Each row is a point on a tangle of strands that fork, close into loops and nearly touch. The rows are in no order.
In the rows, 128 means zero.
Points whose rows are less than 61.6 apart are linked; no others are.
tor: [182 149 134 102 101  90 136 126 169 122 154 138 125 118 146 111 108 111]
lavid: [ 97 124 119 155 138 153 146 158  86 157 148 143 152 149 107 143 143 141]
misus: [167 152 155  96  91  86 100  87 193 121 136 133 121 100 155 108 124 116]
peta: [ 48 128 123 157 114 148 130 129  86 151 123 141 144 124  93  98 148 138]
Bodo: [153 127 118 127 138 128 163 162 110 135 155 133 141 140 135 137 112 116]
sulod: [145 166 160  71  95 111 152 131 160 120 128 144 127  95 137  74  92 104]
Buvo: [104 134 142 139 124 130 114 117 126 150 138 137 145 126 125 138 151 143]
doraf: [ 60 120 108 154 134 155 170 165  62 141 130 138 142 138  92  98 131 132]
Meber: [164 135 124  87 152 106 191 180 112 102 134 104 115 110 160 104  80  87]
mun: [ 96 136 163 116 112 125  94  79 144 139 113 130 142 102 140 111 151 139]
kib: [106 106 157 137 155 146  74  54 148 117  85 118 146 114 141 155 171 158]
rupa: [182 119 104 107 156 102 184 187 108 107 144  99 110 123 164 127  79  86]
zon: [183 119 102 146 126 129 119 149 139 139 163 132 123 166 127 185 127 130]
bemot: [ 38 137 117 151 106 157 141 138  84 138 112 140 134 122  82  62 130 127]
Pavo: [ 81 110 137 175 161 167  75  98 110 146 103 127 135 146 113 191 182 171]
sonim: [188 117 102 125 136 111 161 169 124 127 162 125 129 145 144 150 101 107]
Dufe: [198 114 109 159 132 126  62 110 171 118 126 115  67 174 120 221 133 150]
Luras: [ 43 118  90 164 140 164 174 175  50 131 120 127 138 138  83  83 126 122]
nime: [113 140 153 126 114 123 109 102 140 141 134 137 141 113 134 126 146 137]
nadas: [136 124 168 100 128 116  75  41 181 108  88 114 145  91 161 120 147 138]
Nane: [192 125 109 148 124 115  79 115 171 127 140 124  96 158 131 195 141 140]
Vuf: [187 128 113 142 118 112 101 128 163 132 152 131 110 153 133 177 135 134]
molu: [ 84 116 126 176 148 165  87 124 101 157 127 137 140 157 108 189 177 165]
vam: [129 157 154  92 103 119 158 137 138 129 135 143 133 107 133  86 102 112]
mak: [128 108 158 129 162 142  72  45 165 105  79 115 146 108 145 153 166 158]
mose: [199  94  66 150 141 146 129 189 112 135 156 121 109 201 120 223  96 119]
Bulo: [ 86 126 136 154 128 142 109 119 109 156 134 141 144 132 116 144 161 150]
gisaf: [ 81 136 133 124 123 142 165 155  95 140 128 140 140 119 107  86 115 128]
garep: [ 88 106 149 145 154 150  74  64 132 129  85 120 146 119 134 153 175 165]
lim: [ 25 137  93 167 113 172 146 154  72 125 107 132 132 129  69  53 126 112]
Poze: [ 74 123 122 159 128 151 132 143  86 157 140 144 149 139 101 130 153 147]
puva: [ 93 140 142  84 146 141 199 177  87 107 104 112 115 113 125  70  94 105]
folo: [178 137 140 117 107  87  86  85 191 117 134 124 115 114 152 138 140 127]
zumaz: [ 27 127  84 173 128 170 163 168  53 124 116 131 137 138  72  68 131 117]
Maz: [158 148 138 104 111 108 152 136 151 125 152 138 135 118 142 109 110 115]
nir: [114 139 141  74 153 130 202 185  92 100 112 102 110 106 142  83  85  94]
panev: [156 163 164  79  84  96 124 104 180 122 132 142 121  94 148  84 108 108]
libi: [ 88 107 143 167 161 158  69  83 119 132  94 123 139 137 122 178 181 166]
bep: [196 111  82 152 134 138 124 168 127 137 161 128 117 188 119 207 112 126]
Sep: [115 131 168 109 114 119  83  63 164 126 106 126 140  95 152 121 153 138]
pasos: [138 140 137  78 148 118 199 180 106 103 125 109 118 111 149  89  83  93]
dob: [205 110  89 120 144  96 173 176 119 116 152 114 113 139 154 143  82  96]
revim: [ 83 119 112 149 146 151 176 170  65 148 139 136 148 140 104 121 128 134]
roz: [197 140 123 106  96  79 123 115 183 118 154 137 113 118 148 116 110 118]
zud: [211 125 112 118  93  75 106 107 189 121 153 133  92 135 144 141 117 124]
zit: [ 89 142 139  97 132 145 187 166  95 123 114 130 128 114 114  70  99 114]
Pado: [134 112 164 112 146 130  75  37 180 104  77 112 149  99 154 130 155 151]
tirot: [206 122 121 124 102  74  89  93 199 117 139 126  89 131 146 148 129 133]

A tip is a point with one link. Name the tips that can be reached along the links from each point below, in the order of the rows.
Bulo: molu
Meber: Bodo, gisaf
zon: Dufe, mose

A fork is a point with three links, a tip a point with one. Leave the first point through the second and follow the links. Name the first fork or tip that comes.
Nane, Vuf: mose
nadas, Sep: Poze
nir, pasos: Bodo
Pado, mak: molu
mose, bep: Dufe
rupa, Meber: gisaf

Name the points in between on the shortest way along the links from the first point to the second, in order.
mun, peta: nime, Buvo, Bulo, Poze
Pavo, Sep: libi, garep, kib, mak, Pado, nadas
Bodo, pasos: sonim, dob, rupa, Meber
Luras, bemot: zumaz, lim
